Points, in no order, along strands that fork, close into loops and pass close to each other.
Two points are linked if the straight distance between their rows is under 75.8. Some points are linked to none.
Rovu: [-28,3,2,-21,-12,9,-13,-36,1,-16,22,13,2,7,-18,-37,-11,-31,8,-26]
kazi: [-5,31,-21,-10,-32,7,4,5,14,-14,-25,-36,1,-23,-3,2,-12,21,1,45]
kene: [33,25,1,3,24,-6,2,-6,4,44,-28,14,-1,22,7,28,13,-24,22,1]
napur: [4,9,4,11,-16,-13,-3,41,-10,-2,17,-15,23,-12,15,-3,-8,33,-6,41]
batot: [0,11,11,-5,21,-9,46,19,-16,-1,3,-17,-2,12,-5,14,1,8,-30,8]
Veg: [-2,0,19,5,33,4,32,47,4,3,11,39,5,19,25,-29,28,1,-29,19]
ragef: [-30,19,10,-29,-8,-21,13,-7,38,1,16,-10,-5,17,12,-9,-35,0,-8,33]
Pil: [0,2,14,-6,-5,35,51,3,-25,10,28,-9,-1,-15,32,15,7,20,-11,36]
nulo: [-2,-7,7,13,-5,-19,27,-5,-48,27,-9,6,0,-18,19,-18,-3,4,-30,4]
nase: [6,9,-21,3,4,46,41,28,-32,0,16,22,-6,26,14,-3,21,16,-16,-3]
fasi: [-20,7,4,-10,39,28,31,39,-1,-24,7,17,-6,20,10,-36,40,-8,-25,18]
reg: [14,25,-23,-15,-12,-1,-8,-34,18,-8,-25,-27,-22,-14,-20,17,-11,3,14,31]
zed: [2,-3,21,-3,8,-4,-33,-2,14,-13,-4,-18,2,26,9,37,-3,-17,29,6]
Zarap: [-12,-16,12,23,-23,-28,-25,-2,-28,6,34,-3,6,-5,-13,1,21,-31,52,-34]
Pires: [14,17,-32,22,17,-28,19,13,-8,11,8,23,-5,-17,-26,-20,41,10,-20,-29]
dom: [-28,-9,2,-47,-9,-13,20,-3,21,-13,0,-18,-23,15,3,13,-17,36,2,32]
zum: [7,-11,-3,17,9,-8,6,19,-19,36,7,21,-19,-9,38,-12,-18,6,-42,15]
rim: [34,-7,28,6,-20,-39,-7,0,-23,4,-26,-13,9,20,2,-6,-22,19,-6,9]
Kuv: [-4,-13,27,-9,-29,39,47,-9,-23,-3,0,-28,5,-19,25,-13,-23,7,-12,42]
Dul: [-41,3,-8,0,17,21,1,-6,34,-5,-7,39,4,9,7,5,26,4,-1,-5]
Tere: [-39,13,24,2,-25,-4,-7,-37,-5,-28,12,-2,14,-20,-7,-26,-5,-32,13,8]
patab: [7,32,8,34,-19,-19,-18,-6,-1,31,11,27,6,9,7,-24,14,3,-19,-25]
zin: [-20,-30,6,-5,19,5,20,22,12,-29,27,-7,-14,9,-16,-35,35,-28,-13,-27]
zumo: [4,-8,15,-37,19,13,-18,36,42,15,38,-17,-9,-22,3,6,-33,26,4,4]
posi: [-21,-12,7,36,18,-7,-21,26,-16,-4,3,-2,7,-12,14,28,27,-4,1,-39]
zabul: [11,26,-19,-2,-32,8,20,24,-15,-9,-6,-15,25,-6,1,-2,-6,25,-13,39]
Tipa: [14,11,-12,2,-29,3,-7,-16,10,-14,38,-5,25,-21,-41,-46,22,-9,-7,-15]
Vagep: [-9,-7,-5,-3,4,29,49,17,-33,18,28,20,3,17,33,11,17,34,7,25]
Pip: [18,-6,-11,-39,7,5,-17,-25,29,3,-26,3,-20,-11,-15,18,20,12,22,30]
latu: [-22,-28,-20,-1,32,0,2,25,19,-20,31,16,-9,-10,2,1,-26,7,-28,16]
Foz: [-24,6,-2,-32,7,41,23,-10,8,-5,-10,19,2,16,28,2,20,-6,-15,3]
zev: [-32,16,11,-22,-26,-1,-5,-6,-1,-46,6,-2,17,-1,-20,-16,-7,-6,-9,22]
punuv: [-12,8,2,-4,2,37,21,-4,15,-30,7,-13,11,2,-33,9,35,-15,-20,-51]
fug: [-3,-8,-8,0,26,4,-15,-13,10,1,14,32,2,8,-29,-2,21,-35,28,-18]
gil: [12,0,-25,15,7,-25,12,-3,-22,-6,5,6,-39,-6,-18,-9,29,1,-14,-30]
Golat: [9,-5,10,23,-32,-9,-4,2,-6,4,-20,4,5,2,26,-24,-38,-13,34,6]
kune: [-32,-17,9,10,-11,30,0,-2,-2,-28,35,-17,3,-7,-2,24,-20,-10,-24,-22]
Gino: [-31,-42,7,-39,13,7,24,16,10,1,12,-4,3,1,13,18,0,31,9,20]
kup: [-15,-24,-24,-13,0,-15,11,-8,17,-33,28,2,-7,-2,-40,-29,43,-11,10,-23]
muruv: [23,9,1,12,-2,8,-21,-12,-36,5,-31,-14,-20,-12,3,4,3,-43,30,-7]
fuv: [4,-3,22,29,21,10,-7,-23,13,19,-2,-4,0,-18,16,30,-10,-16,-20,-24]
Bego: [23,32,-8,16,-18,-32,-8,-10,11,13,-2,11,-11,21,-30,3,-16,31,-24,23]
tive: [17,-5,-1,-34,-12,7,-8,-53,-6,-13,-3,16,-13,9,-20,-38,-10,-34,3,-22]
Kek: [21,-10,25,-28,19,-11,-12,9,3,7,-17,-8,5,31,18,25,-16,-1,23,6]
reliz: [11,3,-13,-10,20,-26,10,1,4,-47,11,6,-10,10,-40,-14,3,-15,-29,17]
Tun: [-19,7,4,6,12,2,10,0,33,26,-15,-40,12,-12,16,48,10,20,25,-17]
tizap: [6,11,-12,-20,-18,-13,9,-1,-35,-29,-8,-26,-1,32,-27,-10,-19,-1,8,-24]
buzoz: [-11,11,7,3,12,-34,19,-13,7,21,13,6,-8,22,-1,-11,-42,-9,2,15]
did: [27,-15,-1,22,-21,27,-36,-10,-14,-12,-7,8,20,-12,-12,8,-15,15,-15,5]
giso: [-5,-1,4,-34,10,41,33,27,1,-19,-10,-3,2,19,26,-7,17,-18,-21,32]
daf: [-8,22,1,7,4,-17,-9,-13,21,45,-23,1,-16,25,28,24,-5,-2,37,-11]
Pid: [18,15,-1,-18,13,15,19,6,39,21,-12,-34,8,-19,-3,40,5,21,0,2]
Sason: [23,2,7,38,-34,-3,-21,-10,-33,9,-34,-7,0,-13,21,-10,-20,-29,51,1]
kosab: [0,-7,16,-7,-40,17,18,-8,-13,0,-9,-21,-20,-18,25,-2,-30,15,-19,25]
luz: [12,-8,-21,0,11,-6,-29,5,-27,16,-22,40,27,1,2,-19,-9,-12,48,6]
kenut: [21,32,14,-20,16,-17,-17,30,32,20,4,-32,1,-27,23,9,5,-7,9,26]
Loke: [20,4,9,25,37,8,-2,-22,34,17,-2,11,-9,12,-5,19,-7,-38,-10,-29]
tov: [-18,-6,-4,-19,27,-44,22,-22,-21,18,-6,8,-23,3,15,-17,-25,-19,12,-7]
labe: [39,0,11,6,47,-9,17,-4,21,15,-26,2,-13,10,-1,28,17,-25,14,-7]
sog: [3,27,-12,6,-28,-15,-18,-11,-6,0,-2,20,18,29,-29,-16,-12,2,29,-9]
veli: [-7,-8,-6,9,21,10,-9,0,17,6,-3,28,-15,24,-11,-10,17,-21,-4,-33]
bove: [1,7,5,0,0,-10,12,33,-5,20,-4,31,-5,12,37,-16,30,10,-39,23]
lidaf: [-44,-35,24,-1,3,-2,15,11,-7,-3,10,6,-10,18,19,16,12,23,3,1]
Zemop: [-21,-17,-16,2,2,5,-9,-2,12,-25,42,8,-12,8,-28,1,-20,1,-29,-18]
rupig: [-18,-31,-19,1,46,27,30,31,28,8,-6,20,-8,24,-2,-8,12,26,-5,11]
Nogi: [2,26,5,-10,-10,-31,-4,-27,-8,-47,12,-9,12,7,-50,-11,-3,-15,-7,14]
vup: [0,-24,10,21,-19,1,-33,-40,3,1,0,22,3,6,-14,1,-17,26,3,5]
fis: [3,22,1,3,-8,-40,-16,37,10,10,3,-30,13,-15,20,-4,-11,20,15,28]
Zud: [5,-10,-31,-14,34,-2,3,18,3,15,-29,-1,-9,-15,17,7,1,1,14,3]
Fafo: [-17,-38,-19,22,30,30,15,37,11,-14,25,27,-25,16,-12,-12,2,16,-27,1]
lamum: [-15,-7,-9,5,-15,10,10,4,6,20,-19,0,20,-3,19,-19,-51,16,25,-5]
Lan: [23,0,-11,9,-21,-5,-25,-7,-23,-5,4,-12,-13,-6,-25,11,19,-37,35,-39]
Popu: [-10,-6,11,0,2,5,-26,18,-14,-13,11,-4,17,-11,33,-10,-21,-19,-16,6]
Fubut: [-18,-4,13,34,-19,4,-23,-43,16,5,3,27,4,-4,-5,18,18,14,6,0]
Surug: [19,-29,12,11,3,33,-3,-7,-3,-2,-5,0,38,-23,-10,11,-10,19,-21,2]
gifaz: [-28,10,4,25,-1,-12,6,6,-29,-19,0,-9,29,-28,9,16,40,4,-7,-17]
dag: [51,-19,17,-6,8,4,-22,-3,11,30,-18,-16,-14,-36,27,5,-17,15,4,20]
Naze: [28,19,-39,9,8,14,-7,-8,5,5,-12,-22,-28,-13,-17,25,-14,1,-17,2]
veni: [-42,-3,13,23,-26,25,0,-15,11,-12,8,-9,25,5,0,8,-27,0,3,-26]
vor: [17,33,-6,11,5,-13,19,-5,-5,10,-21,15,16,11,-26,-4,32,25,-26,-13]
Tum: [12,-28,0,-12,34,4,-11,23,36,20,-17,0,-18,-14,18,26,9,15,31,-1]
pinib: [-22,-32,1,30,-4,-37,-19,19,-17,11,-2,-17,1,-11,20,15,-30,26,33,8]
bugu: [15,12,-30,-24,14,0,-3,14,-5,-42,-18,18,-1,20,-20,-16,5,0,-27,21]
zakur: [-5,-1,-5,-1,34,-37,14,-26,-25,32,8,24,-22,-5,-6,9,-5,-39,28,-8]
Dez: [2,-34,26,6,-3,22,31,-2,-26,-1,23,7,26,-2,-5,-2,-19,20,-29,-2]
Bil: [35,6,10,-21,-13,26,-11,-37,-7,-7,-14,24,17,7,-23,-17,14,-27,15,-8]
Guna: [0,-1,4,5,16,-19,-43,-1,20,-19,2,-7,-22,8,0,42,27,-23,29,14]
nimin: [0,-17,-12,17,19,46,9,-8,17,3,-2,3,13,-16,-20,24,3,28,-24,-4]
repu: [5,13,-27,-22,-7,-4,10,22,-33,-22,-13,-3,10,19,-17,-12,-10,9,-4,12]
Gev: [33,19,14,16,-32,-20,-20,2,6,11,-10,-9,7,23,-7,1,-31,29,-5,19]
pep: [6,-22,-19,-7,-25,-22,-5,-17,4,-14,46,-29,9,-18,-33,-24,41,-26,-11,-26]
Zozi: [-27,-13,-4,33,-12,-31,-22,5,-25,-1,12,-11,2,-2,5,1,-23,-1,47,-36]
bute: [35,-12,9,14,16,-11,-12,0,15,33,-1,-9,14,-28,22,24,-24,-2,-7,8]
Madu: [25,1,-16,2,23,-3,-27,8,-25,4,15,30,17,-2,-37,-11,-5,-32,35,-5]
Bave: [-33,22,22,12,-29,-4,-11,-12,-9,-13,-8,-8,7,3,1,0,43,-5,5,-24]
lop: [12,10,-28,18,-9,-4,6,-3,-28,4,-9,-16,-32,-20,-22,5,-16,13,-20,-16]
vira: [16,-7,-5,-1,-20,2,-4,-7,-10,-24,-17,-36,-15,15,-17,8,-43,-3,17,-11]
Purum: [4,23,1,16,-20,-17,-19,-4,17,8,1,46,-15,18,-3,-16,10,17,-25,4]
Rugo: [-25,1,-10,-19,-19,10,-22,7,-7,-5,20,-1,11,5,3,-55,-29,-27,12,-32]
muzu: [-29,-5,23,14,-5,-19,-6,-39,11,-6,-6,1,-8,5,-7,28,35,14,0,-20]
besip: [-24,33,-4,-39,-10,11,2,-33,28,-2,-9,-10,1,-5,8,-19,-32,-11,1,27]
gekuf: [21,12,-22,-8,-26,20,-3,-23,-16,-16,-6,1,21,-15,-43,-30,19,-4,7,-25]
tek: [12,29,17,-15,14,12,12,18,37,4,-2,-39,9,-10,16,35,31,2,-18,24]
mif: [-23,15,-2,13,-9,19,8,-22,-3,16,-13,-8,34,-15,14,-2,-24,8,11,-5]
nobof: [30,-21,4,-31,-3,4,-26,1,19,22,-19,-8,-28,-31,11,16,3,32,26,22]
Foge: [-2,-13,14,-11,7,34,-1,8,14,-30,26,-2,2,0,6,-13,34,-28,-25,-42]
numu: [-13,-20,4,17,2,-19,-13,27,1,-11,-4,5,-6,20,16,31,9,13,-10,-24]
lebub: [-11,-7,13,12,-32,-14,14,-18,-29,7,-16,-7,-34,-21,30,-18,-10,-3,-22,-3]
Puvo: [33,0,32,-23,-9,-23,0,8,-13,7,-42,-26,4,25,12,18,-3,9,5,10]
nam: [12,-25,-11,-25,23,10,2,30,22,17,29,4,-15,-19,16,3,-20,1,-19,25]
Bur: [6,5,-23,-2,19,4,-19,10,-13,0,-39,15,19,-10,16,4,9,-4,21,14]
Viziz: [10,30,-11,29,-32,-4,-37,6,-7,26,10,17,12,-2,1,-27,33,-1,4,-46]

A fork is a point with three links, a tip a point with one. Leave the first point through the second and follow the links. Name the first fork or tip that comes.
zed, Kek -> Viziz
Surug, did -> ragef
Zarap, Lan -> latu
Purum, Bego -> Guna
Bil, gekuf -> punuv
nulo, zum -> veli
numu, posi -> Surug
punuv, Foge -> Rovu

A tip is a point with one link. Name the tips that can be reached along the links from each point below, in the order of the rows.
muzu -> zakur, Dez, nimin, besip
Purum -> Guna, Viziz
mif -> zumo, rupig, pinib

How many points has the smallest loop of links through each point below? Write - if it is on no loop.
fuv -> 12
veni -> -
reg -> -
Kek -> -

Name the points in between on the shortest way along the links from the first point to the second, in order.
Bil, kazi -> tive Rovu Tere zev Nogi reliz bugu repu zabul
lidaf, nimin -> numu posi gifaz Bave muzu Fubut vup did Surug
pinib, Fafo -> Zozi Zarap Lan muruv Sason Golat lamum mif veni kune Zemop latu
giso, Pip -> Foz Dul veli Loke fuv bute dag nobof
gifaz, besip -> posi numu lidaf Gino dom ragef
